Each row is a point on a tangle of strands that fork, close into loops and nearly touch. The rows are in no order.
In the rows, 128 means zero.
Points whose rows are less than 36.7 apart are linked; no others are. Some points are linked to none.
kavaz: [170 161 105  60 152 146 113 108]
zam: [115 110 144 164 131 120 133 133]
fodi: [ 89 155 112  91 148 156 134 172]
zov: [ 97 140 101 201  56 110  99 131]
Sav: [108 135 132 169 116 142 187 129]
Zovaf: [107 104 147 151 142 117 124 136]
Femov: [135 138 120 216  76 126 146 134]
keke: [133 115 143 171 116 123 142 128]
ful: [170 142 132 110 127 137 167  93]
vura: [125  94 147 104 159 112 113 126]
tezil: [ 86 140 111 203  73 110  89 143]
molod: [150  84 153 120 150  97  82 131]
runi: [117 140 112 214  66 122 126 136]
nepi: [124 142 125 124 122 144 179 120]
guzon: [128  89 152 121 155 106  98 132]
Vek: [146 183 107  74 166 156 101 151]
Geda: [140 131 136 202  93 131 161 128]
Mobe: [162 116 144 103 143 123 139 103]
zages: [200 100 154 100 141 103  98 101]
tis: [135 119 142 135 129 131 159 120]
fafut: [ 99 149 115  80 150 148 128 159]
mobis: [136 167 109  63 161 149 102 148]
mesaz: [197  91 152 115 131  95  83 117]
bog: [131 101 140  68 169 118 103 121]
vun: [133 155 119 108 123 152 171 117]
pedu: [164 103 143  56 169 113  99 100]
ropad: [192 110 152  93 147 110 119  90]
nek: [125 147 116  55 162 144 106 147]
lome: [113 127 123 204  86 117 115 138]
Dov: [ 99 116 135 119 143 134 145 131]
mif: [154 152 121 101 122 146 168 103]
Lapim: [119 133 123  63 157 136 119 136]
das: [ 73 122 129 143 138 140 157 143]
mame: [ 76 122 120  76 161 140 112 163]
dag: [ 76 150 118 217  81 115 104 145]
Vez: [163 111 150 121 138 118 130 110]
Petus: [158  91 154  70 167 103  94 105]
Sar: [127 124 136 112 141 134 154 120]
Mun: [181  92 149 126 128 101  90 124]
nifed: [175 157 106  66 143 143 130  95]
nidem: [120 140 131 144 116 145 187 124]
palag: [ 83 175 106 114 135 166 152 178]
vitug: [ 91 113 139 137 142 129 144 137]
dip: [133 123  91 187  41 109 108 115]
gagig: [171  99 153 123 142 106 107 118]
vopa: [ 78 125 139 199 122 126 135 144]
leb: [ 90 169 112  99 142 163 140 177]
gamub: [ 54 113 143 174 148 117 110 149]
zez: [185 151 117  78 137 139 144  80]
Mono: [154 138 117  44 162 132 102 113]
lolet: [138 124 137 191 102 124 147 132]
Zubin: [111 131  96 193  48 108 104 121]
Tof: [105 128 123  75 152 137 126 140]
saso: [ 67 127 131 160 133 141 164 142]
Ger: [182 144 129  99 128 137 158  80]
fize: [114 127 136 203 103 121 136 137]
loto: [ 77 118 139 179 133 127 145 140]
fave: [127 117 111 183  78 108  90 136]
lelak: [151 111 105 175  65 108  94 129]
goke: [162  85 158  97 162 101  91 117]
tesaz: [139 120 142 155 122 130 158 119]
Giv: [ 90 129 135 209 112 123 127 146]
kab: [149 118  94 175  45 107 105 117]
Gup: [ 70 140 116 123 136 150 162 154]
babof: [115  99 142  86 162 120 113 131]
tosi: [156 190  96  99 126 167 159 121]
Nufa: [146 116 131  47 168 121 102 110]
sen: [160 158 108  51 162 141 101 116]
mon: [107 129 137 191 111 135 169 132]
Nusat: [ 63 160 106 122 131 163 163 173]
gefos: [173 116 143  84 147 120 128  93]

A piece is two or more points that can be reached from each other along the links. Count, over all rows, the pieces, the separate loops (a circle has one, a figure eight two, a Y none), the forks (points with three links) and the tips (points with one).
pieces -> 4
loops -> 5
forks -> 6
tips -> 4

How many points has the smallest loop of links through each point below? Write - if it is on no loop.
gefos -> 8
tesaz -> 8
runi -> 6
molod -> 9
loto -> 11

A tip is a point with one link. Name the tips that can be reached along the links from each point below, in the order of the rows.
keke -> Vek
nifed -> mon
lelak -> dag, fave

Name the points in between on the shortest way along the links from the first point to the second, in order.
Petus / nifed -> pedu, Nufa, Mono, sen, kavaz
tis / Geda -> tesaz, keke, lolet
Tof / palag -> fafut, fodi, leb
fize / das -> Giv, vopa, loto, saso
